Each row is a point on a landscape with many valleys, with its height.
A ball rolls from a point to the lowest of its 2 nearest points, and stops where none of them is lower. Distance is the straight distance between rows; heights are no part of it.
Buvo: [126 114 125 145 159 127 119 164 124 123 127 114 159  92 134 121 144 122
 128 148 148 152 135 154  84 136 154 118 136 165 148 166]  height 6.2
gaz: [ 90 111 147 147 174 116 139 180  94 139 167 111 155  82 141 103  87 146
 150 138 131 200  90 179  57 128 158 171 142 167 158 136]  height 41.5
Masu: [196  91  73 128 134  89  73 161 112 122 129 143 145 125 127  90 145 116
 100 130 122 153 114 155  79 135 148 119 107 172 129 145]  height 17.7
fazuk: [144 164 104 115 155 143 159 143 166  75 123 184 131 149 162 112 167 109
 138 143 144 127 133 106 113 133 118 104 127 137  94 175]  height 48.3
Tiku: [134 200 155 118  90 174 147 167 179 134  90 126 141 116 132 137 168 143
 154 184 149 104 151 127 180 134  74  74 159 183 131 164]  height 12.3
Pef: [178 150 122 136  98 139 118 170 167  99 108 169 147 133 134 105 180 138
 126 186 150  99 150 118 130 111 104  81 127 178 102 194]  height 29.8
mip: [150  97 128 136 107  76  89  95 103 105 140 156 120 122 120 138 104 120
  78 112 134  98 119  89 157 108 144 158 113  72 121 125]  height 31.9
dati: [139  81 113 136 142  83  91 139  86 127 168 125 139 103 118 105 104 130
 106 119 120 164  78 129 112 126 160 167 114 134 133 122]  height 31.0
mim: [121  77 103 108 114  59 109 120  77 141 176 143 125 120  85 104  72 139
 123 113  96 140  68  91 144 116 166 208 114  75 105 101]  height 48.1
dut: [161 164  98  92 115 142 172 133 192  55  96 208 108 208 157 104 167 108
 132 137 141 109 149 102 121 124  91 101 130 132  77 147]  height 47.8
sek: [144 135  94 114 157 142 148 177 172 117 101 116 142 114 139 109 171 103
 155 154 129 157 144 150  80 156 128 100 133 173 120 158]  height 52.6
viz: [ 62 135 160 150 185 116 151 136 115 124 181 119 163  75 171 128  85 150
 148 137 173 158 121 131  98 125 157 147 155 122 154 173]  height 49.1
tosiz: [153 175 167 153  78 156 114 174 138 131 130 170 170 113 148 115 164 150
 140 193 168  82 138 126 179 108  93  87 152 164 131 199]  height 15.2
dos: [126  95 136 130 108  79  98  93  96 124 145 135 115 109 101 147  97 121
  94 110 120  94 122  82 174 110 144 159 116  56 123 112]  height 30.4
Vut: [ 66 151 159 149 158 139 147 101 127 116 148  93 134 110 156 154 117 144
 136 110 141 128 134 122 132 128 146 125 140 110 146 142]  height 47.4
Vika: [110 122 134 126  92 117 107  85  89 169 127 106  97 125  81 175 106 110
 118 103 107  79 147  82 203 109 125 114 115  57 134  86]  height 43.4
Vugo: [145 165 121 118  80 164 115 108 150 161  72  84 110 147 109 170 144 130
 115 151 121 111 164 130 185 134  64  72 148 177 154 118]  height 67.7
lev: [189 149 116 129  60 142  90 158 156 137  89 119 133 143 113 125 164 141
  98 177 134  97 172 130 146 115  80  72 132 191 128 163]  height 25.0
nop: [ 78 202 172 121 114 185 168 138 152 161  94 102 140 105 140 180 139 145
 166 157 160 106 154 137 171 141  79  85 174 161 181 152]  height 38.7
lol: [136 148 132 135 105 127 114  68 134 112 111 123 114 158 131 160 135 129
  95 102 125  84 143 101 165 106 118 109 121  95 123 121]  height 52.2
did: [103 139 125 128 124 170 152  66 148 153  94  52  91 150 115 174 129 128
 144  93  98 115 151 126 185 133  93  89 132 121 143  71]  height 45.7
zut: [142 154 128 114 125 108 123  89 144  52 106 211 123 217 156 128 108  99
  99  95 126  94 154 103 109 102 131 151 159 100 108 129]  height 40.9
Lig: [167 130 101 121 118 102 118  76 139  89 100 157 106 198 140 134 130 117
  92  87 125 107 136 115 121 110 138 119 126 101  97 112]  height 51.4
tidat: [179 131  73 104 143  99 122 104 130 129 131 148  99 201 130 104 110 120
 117  58  97 142  88 146  96 135 145 138 114 124  84  80]  height 53.0
kerol: [164 139  69 117 150 124 125 147 147 103 111 145 133 155 148 100 154 115
 120 122 120 144 131 138  88 142 140  99 120 151 105 151]  height 47.0
kava: [ 96 149 140 121 164  80 146  76 108 103 154 132 115 177 149 130  80 125
 115  74  87 146  88 110 128 119 152 197 149  68  96  99]  height 50.5
neli: [143 122 122 122  85 115 107  72 109 154 113 115  93 146  91 172 120 111
 109  97 115  74 146  90 195 104 115  98 112  72 121  89]  height 43.1
Lefo: [ 72 196 181 137 114 173 151 123 127 167 118 111 152  97 146 183 129 145
 158 152 170  98 151 136 167 131  93  93 173 146 194 160]  height 40.4
ziku: [139 136  96 130 194 117 118 195 121 112 165 154 172  98 153  92 123 120
 131 131 137 181  99 152  74 131 152 134 134 154 125 172]  height 15.1
duf: [137 118 127 137 117 144 115 100 127 143 106  78 119 124 115 157 147 125
 118 118 118 117 149 131 148 124 117  93 124 139 145 108]  height 30.1
dap: [105  78 164 154 162 117 123 181  93 151 134 102 155  76 124 120 115 139
 134 158 145 180 107 191  54 129 153 167 140 165 173 127]  height 38.8
Bez: [154 117  83 125 143 128 125 116 138 133 117  97 107 160 129 106 140 119
 137  98  99 150 114 156  94 157 144 116 112 160 112  97]  height 43.3
bup: [157 145 157 160  87 143  98 168 134 115 147 190 180 102 147 104 154 144
 120 193 178  84 139 126 156 104 111 105 134 154 131 212]  height 22.8
Togi: [104  42 180 147 119 125 126 163  67 189 138 113 121  73  67 131 100 152
 151 162 107 167 113 149 104 123 155 188 109 125 158  69]  height 41.6
mufuf: [129  84 151 149 151 121 115 159  95 165 142 107 127 106  95 104 114 137
 153 144 102 195  88 183  54 139 148 177 115 176 152  88]  height 28.2
bovip: [171  71  93 106  96 112  99  95 105 170 108 109  86 154  77 133 126 118
 136  92 110  89 137 123 158 119 149 101  95 110  94  68]  height 41.8
sefub: [103 143 124 125 163  92 136 115  93 125 188 128 135 137 134 103  77 151
 131  85  82 188  56 134 104 117 144 197 128 111 109 114]  height 51.9
bet: [ 50 178 130 101 180 151 215 140 156 107 164 116 115 152 186 125 114 107
 165  94 121 180 116 129 109 155 146 140 117  97 117 133]  height 13.8
rik: [176 112  93 123 118 131 104 138 151 127  87  97 131 133 125 114 167 123
 118 143 120 130 158 150 100 141 122  90 124 179 121 138]  height 14.6
zot: [ 98 100 142 129 116 143 131  86  96 178 119  68  91 139  78 154 107 128
 161  95  87 110 138 109 177 113 141 115 113  88 124  51]  height 44.7
pimu: [102 118 125 121 153 166 173 168 169 142  85  70 127 123 134 117 155 119
 170 141 118 167 149 180  74 167 123 122 137 167 148 114]  height 28.3
vot: [177  85  87 133 140  85  76 152  96 123 149 139 143 117 122  95 125 121
  97 121 122 157  90 142  95 132 156 143 106 153 134 131]  height 25.3
Fabo: [ 90  99 160 147 129 116 121 102  90 150 146  80 116  99 106 158 111 131
 134 106 112 127 125 113 157 114 142 135 121  98 146  93]  height 26.3
buk: [107 197 150 122 109 167 151  91 165  85 106 168 132 176 161 139 151 140
 122 131 142  70 152 103 172 116 107 111 141 101 108 154]  height 49.9
mas: [150 160 128 110 106 163 129 165 184 137  67  99 140 114 114 135 170 131
 136 177 138 122 176 142 132 138  85  79 149 190 129 154]  height 32.0
retod: [106 191 145 113 130 169 175 108 178  83 117 170 133 152 167 131 165 129
 146 142 152  92 145  99 161 131 108 107 135 116 100 162]  height 49.2
duva: [140 142 145 152  90 130  89 106 115 117 135 145 142 117 133 147 137 134
  84 139 148  85 142 112 165 108 115 115 118 119 148 166]  height 53.7
kipo: [108 160 119 127 122 161 149  68 159 124  99  78 107 155 131 164 141 134
 120  95 113 105 150 118 169 132 108  93 127 115 129 103]  height 46.1
tofek: [168 119 131 158  85 127  78 163 128 103 143 187 169 105 139 103 147 137
  88 185 172  90 144 123 136 105 120 112 116 154 136 211]  height 29.0
mot: [122 179 154 112 163 155 198 130 181  72 151 197 132 130 192 121 175  94
 167 147 174 133 113 100 132 148  95 122 131 125  99 175]  height 64.1
tumut: [137  91 113 144  74 115  84 136  75 163 145 148 112  55  68 158 112 108
  87 139 124  84 150  93 186 128 117 125 127  84 156 104]  height 55.2
kevog: [168 122 106 140 109 109  87 131 129  78 124 193 143 154 142 108 138 128
  80 146 152 105 138 116 115 103 129 118 114 129 118 181]  height 38.5
Godap: [158 154 127 131 107 138 133 142 163  62 113 219 135 183 153 100 165 130
 124 162 153  86 137 106 124 101 101 102 133 138  84 178]  height 44.3
mokik: [ 76 142 178 143 164 158 176 160 141 149 123 101 159  71 145 154 132 139
 163 154 180 127 151 154  92 130 121 108 160 150 170 162]  height 51.5
zise: [152  89 118 134  78 121  88 124  83 173 129 124 108  87  73 161 130 106
  97 129 120  92 154 102 178 124 114 106 115 101 149  97]  height 56.7
fese: [132  56 155 151 141 109 101 175  86 161 139 106 145  76  98 118 123 134
 126 159 129 180  97 178  70 131 151 174 123 161 167 104]  height 34.7
Pigo: [104  94 130 118 117  90 124  86  88 157 142 105  99 146  79 123  89 133
 144  92  87 117 106  96 160 114 172 155 107  71  95  73]  height 42.0
Vifu: [138 106 113 115 136 167 137 157 178 155  59  64 122 131 120 114 168 123
 155 149 116 159 164 182  83 169 106 116 143 179 134 104]  height 24.9
fuf: [167  98 105 116  94 107 108  75 119 144 105 114  91 159  96 150 128 117
 116  89 114  86 140 108 168 108 132 100 105  92 103  80]  height 42.4
Liv: [ 79 178 110  98 166 153 197 140 150 119 162 110 113 171 169 101 105 113
 154  75  88 190 100 149  96 163 145 146 101 111 110 105]  height 9.9
refe: [ 93 107 168 143 161 155 157 179 133 155  85  78 143  92 129 142 145 138
 149 162 149 154 146 193  59 138 118 131 152 152 168 131]  height 53.3
zamit: [151 119  96 104 124 161 136 140 188 145  58  68 118 138 121 117 165 123
 140 143 115 143 175 162 112 164  99  93 137 186 122 113]  height 21.8
vuzi: [170 139  74 118 167 121 124 188 151 108 122 155 150 119 147  93 166 101
 141 147 127 162 128 147  74 140 134 101 125 170 110 173]  height 49.8
Dorak: [183 157 119 134  65 140 107 169 170 110 100 159 135 162 128 107 173 154
 111 180 141  81 159 117 152 107  84  70 127 177 104 178]  height 28.6
Tuga: [119 154 169 158  75 120  78  92  96 132 167 166 134  91 139 161 106 132
  86 145 157  64 130 103 208 120 101 145 133  77 170 158]  height 48.6
lunaf: [147 199 162 134  74 167 129 175 153 138 104 146 149 126 141 130 166 147
 148 192 156  90 143 125 192 119  78  75 162 179 131 178]  height 7.0
Kovuk: [123  39 171 147 115 134 112 173  76 206 121 109 121  75  64 143 121 140
 138 162 113 151 129 156 111 129 141 168 114 114 162  64]  height 43.6
zirep: [141  71 138 139 131 142 119 120 108 180 114  77 101 132  83 125 136 128
 165 127  94 147 125 154 109 138 144 136 108 153 131  56]  height 38.1
fone: [129 132 154 163  71 115  74 109  87 136 173 170 127  55 118 161  98 127
  80 154 157  69 130  97 205 128 100 151 137  79 173 148]  height 50.3
Duze: [170  52  93 136  99  76  74 145  86 116 156 152 131  67  98 111 111 122
  77 134 137 124 104 104 135 128 150 161 108 108 131 119]  height 42.9
sav: [120 154 175 121 124 105 107  74 137  48 120 212 136 201 160 131  89 102
  99 111 133  66 155  95 131  98 130 175 165  90 120 140]  height 37.9
karas: [171  46 102 131 104  90  83 142  85 151 140 129 122  88  81 108 129 117
 103 128 119 126 114 122 126 135 157 140  99 130 129  93]  height 38.6
sog: [ 65 116 169 157 146 139 162 101 106 138 141  64 105 111 129 147 104 148
 159 103 102 157 117 140 120 125 146 140 127 124 148  85]  height 23.3
nulu: [112  87 132 139 147  89 112 142  77 140 184 112 138  94 114 106  88 143
 134 125 108 188  65 140  99 122 158 186 120 144 141 114]  height 34.5
piro: [158  77  94 115 124  75  98 124  86 156 166 142 114 140  78  95  92 129
 127 101  97 147  70 117 116 126 162 169  97 122 102  87]  height 45.0
riti: [123 166 105 106 172 146 179 152 169  87 134 164 130 140 169 117 161  97
 148 130 142 146 127 113 110 148 125 110 122 128 101 165]  height 48.9
Taset: [167 127  71 105 116 131 138  80 167 112  84 111  93 190 139 126 145 128
 116  92 117 112 145 138 130 139 124  90 116 135  93 103]  height 51.6
pova: [176 105 106 150 103 109  74 159 123  87 142 191 161 113 140  99 141 129
  77 172 165 109 136 122 114 107 132 120 109 149 133 203]  height 33.9
muva: [178  60 107 133  99 103  83 131  97 155 123 112 117  99  88 125 144 112
 103 126 118 116 137 131 130 130 140 115 100 137 130  97]  height 35.6
deta: [ 85 174 164 105 131 187 183 164 181 157  68  84 133 100 126 170 147 138
 163 163 155 124 165 151 142 152  66  92 166 168 169 141]  height 36.7
zak: [138  76 124 128  86 138  97 134  75 199 118 107 105  95  63 167 128 105
 117 134 108 103 159 113 174 130 117 109 121 105 155  77]  height 57.7
zivav: [ 76 191 194 150 108 154 130 120 108 171 145 131 167  84 157 170 119 148
 151 156 188  90 146 132 175 126 102 103 171 130 203 175]  height 42.8
dad: [140 140 142 145  92 117  94  86 114 116 130 138 122 131 125 158 131 127
  84 118 135  81 140 101 173 105 116 118 114  94 138 139]  height 52.9
nolek: [ 88 157 136 117 159  89 159  83  99 122 179 127 116 161 136 116  71 143
 139  72  67 178  63 125 116 115 145 208 136  82  95  96]  height 51.1
rize: [128  86 116 135 147  87  82 152  87 107 189 134 166  73 151 112  86 137
  92 145 160 165  81 120 113 121 156 185 134 122 150 165]  height 63.3
rufef: [ 55 172 140 107 175 159 215 131 178 103 149 121 122 132 182 141 139 108
 172 117 149 150 133 112 126 158 136 119 122 105 126 152]  height 16.7
gomi: [ 97 124 121 130 141 170 171 111 161 137  99  53 105 144 134 135 136 128
 157 109 100 152 145 157 116 161 126 114 125 148 142  86]  height 27.7
rov: [ 81 107 156 145 137 118 143  87  95 142 146  75 102 121 109 142 103 141
 154  98  93 145 109 118 143 118 155 143 118 103 126  78]  height 24.8
vap: [147 144  81  88 149 145 174 169 205 112  94 117 122 135 149 103 177  94
 162 148 124 160 146 135 105 170 110  93 117 169 103 150]  height 54.4
murad: [113 116 130 104 137  51 133  85  92 130 166 147 122 166 112 123  65 131
 126  90  75 139  72  96 143  99 158 224 139  59  92  90]  height 49.5
lif: [204  82  81 116 109  61  81 115 107 110 129 179 111 166 115 110 113 116
  88  90 125 127 105 121 114 113 151 142 108 105 104 109]  height 49.3
todal: [ 83 154 121 124 185 141 182 176 138 121 163 118 136 113 164 109 116 116
 167 115 119 187 110 157  76 153 153 134 130 140 132 144]  height 44.5
dafe: [ 96 191 181 151  89 156 109 112 105 155 147 140 159 101 154 162 128 145
 131 156 173  82 143 125 191 122 103 104 156 126 187 178]  height 45.1
saveb: [115  90 143 140 112 100 101 110  86 143 149 107 117  87  95 150 111 123
 106 115 121 109 125  98 168 114 140 140 112  85 139 106]  height 28.5
setu: [125 105 134 144 153 123 125 139 100 152 155 102 118 124 106 100 108 135
 156 117  90 189  86 167  70 143 152 161 112 169 136  88]  height 22.3
dofa: [128 175 143 105 142 160 201 139 204  83 126 166 125 127 177 125 187 106
 165 157 163 134 126 103 146 154  93 105 120 146 102 171]  height 65.4
rol: [103 159 121 129 171 123 139 108 130  87 139 146 133 156 163 125 117 122
 112 101 132 138 119 115 114 131 152 141 138 100 110 149]  height 52.1
radi: [ 71 188 185 142 146 161 161 112 147 133 151 137 163  89 169 152 132 154
 166 143 180  96 149 117 155 129 121 103 155 117 156 178]  height 46.9
bila: [163 148  85 103 102 141 144  75 180  98  78 130  95 202 142 132 143 133
 104 101 122  97 160 123 145 127 110  87 123 126  93 116]  height 51.2
bavir: [108  92 155 152 141 110  94 150 100 128 181 126 180  42 148 129  94 143
 101 164 194 142 122 128 114 121 151 160 143 130 177 178]  height 60.3
pimo: [112 140 129 134 132 160 141 115 150 130 101  76 130 121 131 151 149 133
 130 122 123 125 155 137 130 138 119  93 135 148 146 129]  height 28.0
tefi: [149 142  99 109 152  92 132 101 119 129 153 147 110 189 126 104  91 127
 118  55  81 156  71 133 100 125 145 173 121 105  83  78]  height 54.1
buna: [156  83 122 132 109 129 102 108 108 162 111  86 112 120  94 145 144 117
 119 117 110 116 141 128 144 124 126 102 109 133 134  88]  height 32.3
vulaz: [157 163 104 115 122 143 149 133 173  70 103 193 124 179 153 108 167 124
 124 148 142 104 146 105 121 119 107  96 126 138  86 168]  height 46.2
puvoz: [134 174 121  98 127 163 187 143 212  92  98 141 123 135 154 122 182 119
 156 156 143 124 149 105 154 151  91  88 121 157  99 160]  height 66.1
mekoz: [104 185 179 155  82 144  91  98 104 136 153 159 155 114 159 151 121 144
 112 149 166  69 140 117 203 117 103 122 142 102 172 175]  height 46.8
sem: [121  62 149 133 117 135 116 124  80 189 132  88 105 117  63 128 115 134
 159 127  93 134 129 128 134 127 156 143 101 121 130  56]  height 40.2
vifi: [142  78 156 150 142 161 130 142 133 190  81  77  97 136  95 122 150 144
 177 155 104 175 128 200  61 148 122 166 117 160 146  52]  height 56.6
Gedi: [ 95  59 142 132 124  88 118 146  61 150 190 115 138  65  95 113  75 151
 144 150 112 181  69 126 113 116 158 211 120 129 149 106]  height 37.3
Lasiz: [103  81 152 140  97 142 109 142  68 202 127 101 110  82  68 182 116 111
 125 141 112 116 150 115 172 125 117 126 132  95 174  76]  height 58.9
pesa: [160 150 102 110 125 117 126 109 147  58 104 213 123 216 153 114 125 104
  98 102 133 106 147 112  98 105 124 127 143 110  98 138]  height 43.2
migem: [109  74 130 121 109 112 117 105  82 175 142  98  99 133  60 116  95 135
 153 104  89 120 116 105 150 123 171 147  97  98 106  66]  height 41.4
depak: [120 151 106 125 177 112 129 153 108 120 181 134 147 136 146  90  94 143
 123  86  93 189  72 152  82 131 147 167 122 133 110 127]  height 53.2
ralel: [ 91  63 139 135  97 123 104 149  60 186 149 110 116  63  59 149  93 132
 119 135 106 112 145 102 170 129 145 152 127  81 153  75]  height 60.4
fekin: [ 55 145 161 149 175 112 146 102 112 111 174 107 139 105 170 140  88 152
 134 114 149 148 118 121 121 126 156 153 149 101 139 156]  height 48.2
mulon: [ 67 204 174 123 138 180 188 110 171 123 133 131 143 109 172 159 149 145
 174 133 166  95 149 111 172 142 107 100 149 116 144 163]  height 47.7
sulod: [120 125 117 140 182 119 124 179 120 117 151 132 166  88 149 110 127 121
 137 144 151 168 115 153  79 133 159 130 141 158 140 173]  height 15.0
tavo: [144 193 119 115  71 168 125 116 170 141  73 106 114 164 122 150 145 147
 115 158 124  98 163 120 197 132  65  65 146 178 132 136]  height 67.3
zibo: [148 100  99 111 128  73 115 103  95 153 158 143 105 166  83 103  82 131
 136  82  85 143  69 112 123 119 163 173 103 105  85  77]  height 43.7
vupa: [137 163  92 104 204 127 138 190 131 100 175 178 162 130 165  80 116 124
 121  91 114 177  95 140  76 126 133 152 125 117  95 153]  height 55.5
togat: [ 51 133 163 149 149 161 188 109 130 133 130  56 102 118 149 148 107 142
 165 103 108 155 133 149 112 140 139 130 130 127 158  96]  height 24.5
mavi: [130  96 115 104 117  67 122  81  99 149 137 139  97 178  86 124  81 124
 133  79  89 114  97  93 149 112 177 173 114  66  81  73]  height 42.6
Geza: [122 117 119 140 153 113 128 121 104 139 155 103 115 137 117 105 108 133
 144  99  92 177  82 149  93 141 157 150 113 148 124  94]  height 17.3
kam: [148  72 101 112 109  50  93 116  89 117 155 166 122 123 103 116  78 124
  93 110 114 118  88  81 147 114 160 200 123  57 107 108]  height 47.1
Gepup: [121 132 154 151 127 138 104 141 121 124 143 130 169  78 136 140 137 136
 110 157 172 113 147 130 127 118 135 118 135 146 161 185]  height 56.9
kazol: [152 109 130 130 117  77  86  91 111  81 132 178 127 155 139 133  99 117
  72 109 137 104 119  94 140 102 142 169 127  76 120 136]  height 33.6
zoniz: [ 84 125 177 133 167 158 179 188 145 158  92  92 154  73 135 146 147 135
 165 172 177 137 151 182  63 136 105 119 160 153 167 154]  height 52.3
Fet: [115  96 168 146 147 166 143 175 137 179  57  65 128 111 118 146 158 148
 148 166 135 160 146 208  62 139  95 140 146 143 167 102]  height 54.5
foz: [171 135 122 143  97 123 101 149 144  73 121 216 146 170 145  99 156 135
 102 165 157  87 142 114 122  96 111 107 122 139 102 191]  height 41.7
Beb: [147 147 126 127 108 118 120  67 143  88 101 149 112 187 142 146 131 125
  90  99 128  87 144 106 145 105 127 117 126  93 109 122]  height 51.8
Pizo: [163 137 124 140 124 133 110 169 147 110 119 154 164 102 132 114 168 127
 124 181 156 115 148 130 111 117 126  96 128 176 125 199]  height 23.7
vud: [176  77  92 107 111  49  91 115  97 122 142 176 114 152 102 111  90 119
  96  89 114 126  89  96 131 111 160 176 116  78 102  95]  height 48.0
lodo: [150  54  95 127 101  67  84 136  82 120 165 151 128  74  96 111  90 130
  90 129 126 121  91  88 144 126 157 185 115  81 125 114]  height 45.3
Bezem: [182  95  87 130 128 111  87 147 128 131 106 111 138 128 122 104 160 115
 112 137 121 144 138 157  84 141 140 104 116 179 129 136]  height 6.8
Zizal: [ 97  93 138 125 101 126 113 106  76 183 132  90 101 115  66 160 101 119
 136 106  97  99 147  95 187 118 142 123 112  70 134  69]  height 44.0
Meza: [141 139  75 116 160 134 139 145 145 122 128 115 123 156 146  96 139 115
 137 101 102 165 112 156  82 161 146 115 116 153 111 119]  height 44.9
dof: [171 159  84  91 127 127 150 129 167  58 100 220 116 222 154 105 138  95
 113 106 133 116 151 114  94 114 110 115 142 119  85 135]  height 45.4
nupeg: [143 107 120 145 131 111  98 123 111 115 131 116 140 111 129 129 137 125
  98 123 136 130 127 127 121 123 148 121 116 137 139 145]  height 54.6
Sot: [196 100  82 119 111  83  96  95 122 110 115 155 105 178 123 118 130 118
  95  89 123 118 120 126 114 116 146 115 109 116  99 108]  height 50.4
ser: [106 152 131 123 169  96 129  91 117  86 143 151 127 175 161 129  96 119
  99  85 118 135 107 109 118 121 149 175 149  79 107 130]  height 51.3
Gilo: [142 144 140 147 101 141  98 130 126 120 126 136 156 108 131 138 151 136
  99 154 154 100 150 123 145 113 119 101 126 149 148 181]  height 55.1
zed: [ 92 198 160 118 131 178 182 114 179 101 124 151 141 124 171 143 164 139
 164 145 161  95 145 106 172 138 104  98 140 123 119 167]  height 48.4
laf: [114 116 128 126 119 150 135  70 119 167 106  63  88 147  94 167 123 122
 148  93  95 106 142 116 183 119 115  97 119 100 127  57]  height 45.2
som: [116 202 139 117  88 166 147  75 174  93  89 153 116 199 152 147 144 144
 109 120 128  63 160 105 188 113  93 103 141 105 111 131]  height 50.6
pote: [136  50 179 154 122 146 118 168  91 212  94  92 116  95  73 153 141 141
 146 166 117 154 133 181  99 127 122 159 116 118 164  63]  height 45.8
kal: [167  75 115 128 123 140 104 118 127 170  94  74 108 134 100 128 156 121
 140 126 102 133 140 159 111 142 127 112 116 167 127  75]  height 35.3
sas: [132 137 153 131 124  95  95  80 122  69 127 189 134 170 152 137 100 118
  78 116 142  87 134  96 138 101 136 169 141  81 120 149]  height 35.5
funan: [122 179 134 101 196 141 178 147 153  67 164 218 140 147 187 110 140  78
 145 117 157 144 114 103 106 131 104 145 137 101  92 166]  height 60.2
sede: [117 158  96 110 185 141 175 179 158 109 147 142 138 124 164 106 148  96
 158 121 124 175 116 140  86 155 138 117 122 138 114 156]  height 46.6
Meli: [105 100 116 104 124  61 127 102  80 145 181 141 127 139  90 108  62 143
 139 109  76 152  58  98 140 102 159 223 120  73  99 100]  height 48.8
dat: [189 126  53  97 128 113 127  98 153 114 100 141  91 205 143 111 135 119
 117  73 112 131 122 153 103 142 137 106 115 135  85  96]  height 52.0
Fepip: [ 75 138 139 142 184 127 166 174 111 132 168 115 148  90 160 107  92 138
 162 125 131 193 101 168  65 138 156 153 142 152 148 147]  height 43.0
sola: [124  89 158 148 144 165 144 158 139 176  68  65 114 125 113 131 153 144
 163 155 117 168 140 206  60 148 112 151 134 152 159  76]  height 55.6
tepim: [168 152 105 123  87 149 113 123 163 123  88 113 127 150 124 133 161 142
 104 149 128 103 167 125 145 121  93  71 125 169 119 151]  height 21.6
mabuf: [146 174 112 113  82 151 140  65 177 101  79 137 101 204 137 150 140 140
  98 108 125  75 161 109 175 112  92  91 132 116 104 116]  height 50.7
Lubi: [124 160 100 111 189 115 134 160 118 103 175 160 154 148 162  90  98 133
 111  81 106 177  86 139  84 125 143 167 133 110 100 139]  height 54.3
tuka: [110 183 162 114 181 150 188 120 164  66 164 218 139 139 195 111 155  88
 163 136 177 125 114  98 127 142  99 141 142 105  99 169]  height 62.6
teg: [122  63 139 148 135  96  88 160  86 125 179 119 166  42 132 125  95 136
  96 159 170 159 100 135 107 127 154 176 136 135 171 151]  height 61.8
puv: [153 123 109 138 139 125 107 158 134 111 117 132 160 106 133 116 158 121
 117 161 144 135 145 140  97 128 141 104 127 167 133 181]  height 16.4
vodu: [ 98 125 113 110 145 176 185 141 188 137  87  58 112 144 139 122 148 118
 166 124 110 162 158 163 111 175 117 112 124 159 142 106]  height 29.2
val: [115 137 117 131 150 127 149 102 113 140 159 104  96 157 115 103  95 135
 157  82  75 180  77 146  95 146 149 155 107 137 106  76]  height 12.2
Tafef: [115 163 147 101 125 180 162 167 192 147  61  86 134 105 118 150 162 131
 155 172 143 131 174 149 134 153  71  89 158 178 146 142]  height 34.8
paka: [174 157 129 122  80 150 100 175 165 143  75 112 142 121 108 129 170 135
 116 192 141 111 174 140 135 123  80  76 146 199 131 164]  height 28.4
sikiz: [137 100 128 154  77 107  76 126  84 136 164 161 123  41  93 153 102 121
  76 146 143  77 134  88 189 124 113 148 131  79 159 128]  height 52.8
gufo: [166  72  98 116 121 123 109  99 112 174 117  95  82 158  80 115 130 122
 159  99  97 118 116 141 128 135 153 119  95 145  95  57]  height 40.5
paf: [121 175 107  97 203 133 168 171 143  86 168 191 148 142 178  99 126  95
 131  96 132 164 109 119  94 131 123 146 133  99  91 154]  height 57.5
legez: [ 95  53 163 139 120 107 121 145  65 170 160 106 123  75  77 122  92 148
 148 145 107 163  99 129 119 122 159 186 112 125 148  82]  height 39.7
Nida: [ 75 135 149 138 146 174 173 125 151 137 105  58 121 117 139 156 134 136
 151 117 120 139 152 153 118 146 120 108 140 144 161 111]  height 26.1
nalat: [129 129 115 141 150 112 108 117 118  97 140 139 144 130 146 124 127 127
 101 119 140 132 120 118 116 122 152 130 123 122 126 159]  height 53.4
kedov: [ 85 161 146 144 138 150 139  79 136 121 128  86 120 129 141 170 130 138
 125 102 126 109 140 115 157 125 126 109 132 105 144 126]  height 46.7
ruten: [ 95 164 110 118 156 146 175 119 137 126 158 103 102 169 148 101 102 125
 151  73  78 184  91 153  93 162 147 148 107 127 112  92]  height 6.1
Suzo: [140 186 120 104  99 170 163 135 204 105  85 138 120 153 141 123 168 144
 136 158 133  99 162 108 173 135  82  75 130 162  98 152]  height 66.6
Gukez: [ 72 140 167 149 176 136 162 147 133 131 156 119 164  69 159 137 114 140
 158 147 183 139 139 139  96 126 147 123 156 139 161 175]  height 50.1
Rifeb: [ 86 175 189 149 137 155 143 129 131 146 152 140 180  72 159 147 129 153
 158 157 193  98 148 126 148 123 120 105 159 132 172 186]  height 45.5
ros: [168 129  86 109 109 148 124 120 176 130  72  87 116 148 126 123 161 131
 118 136 117 120 171 143 128 142 102  78 126 177 111 126]  height 18.8
Pogug: [104 129 157 150 155 124 108 137 119 115 169 146 181  72 157 126 112 145
 123 159 190 127 133 122 121 118 150 134 144 128 156 197]  height 58.6
Sebam: [147 199 125 116  75 169 139 139 184 118  84 136 122 166 135 127 158 155
 127 162 131  86 156 111 194 122  73  68 139 165 110 151]  height 66.9
nuvi: [157  97  93 126 135 118 116 101 120 149 127  97  94 159 106 109 130 122
 145  93  96 141 102 148 107 147 151 122 103 150 104  74]  height 41.9

Two balls start at each pair of points below. Name the first point that both come to, or write none.
fazuk / paf -> none
tuka / dof -> none
tavo / buk -> none
riti / retod -> none
Lasiz / pote -> Bezem

Where does a ball stop that starts at each point below?
Zizal -> gufo
lodo -> Nida
Tuga -> Bezem
fekin -> gufo
mabuf -> Bezem
pesa -> sog
sek -> gufo
Fet -> gufo
tefi -> Nida
piro -> Nida
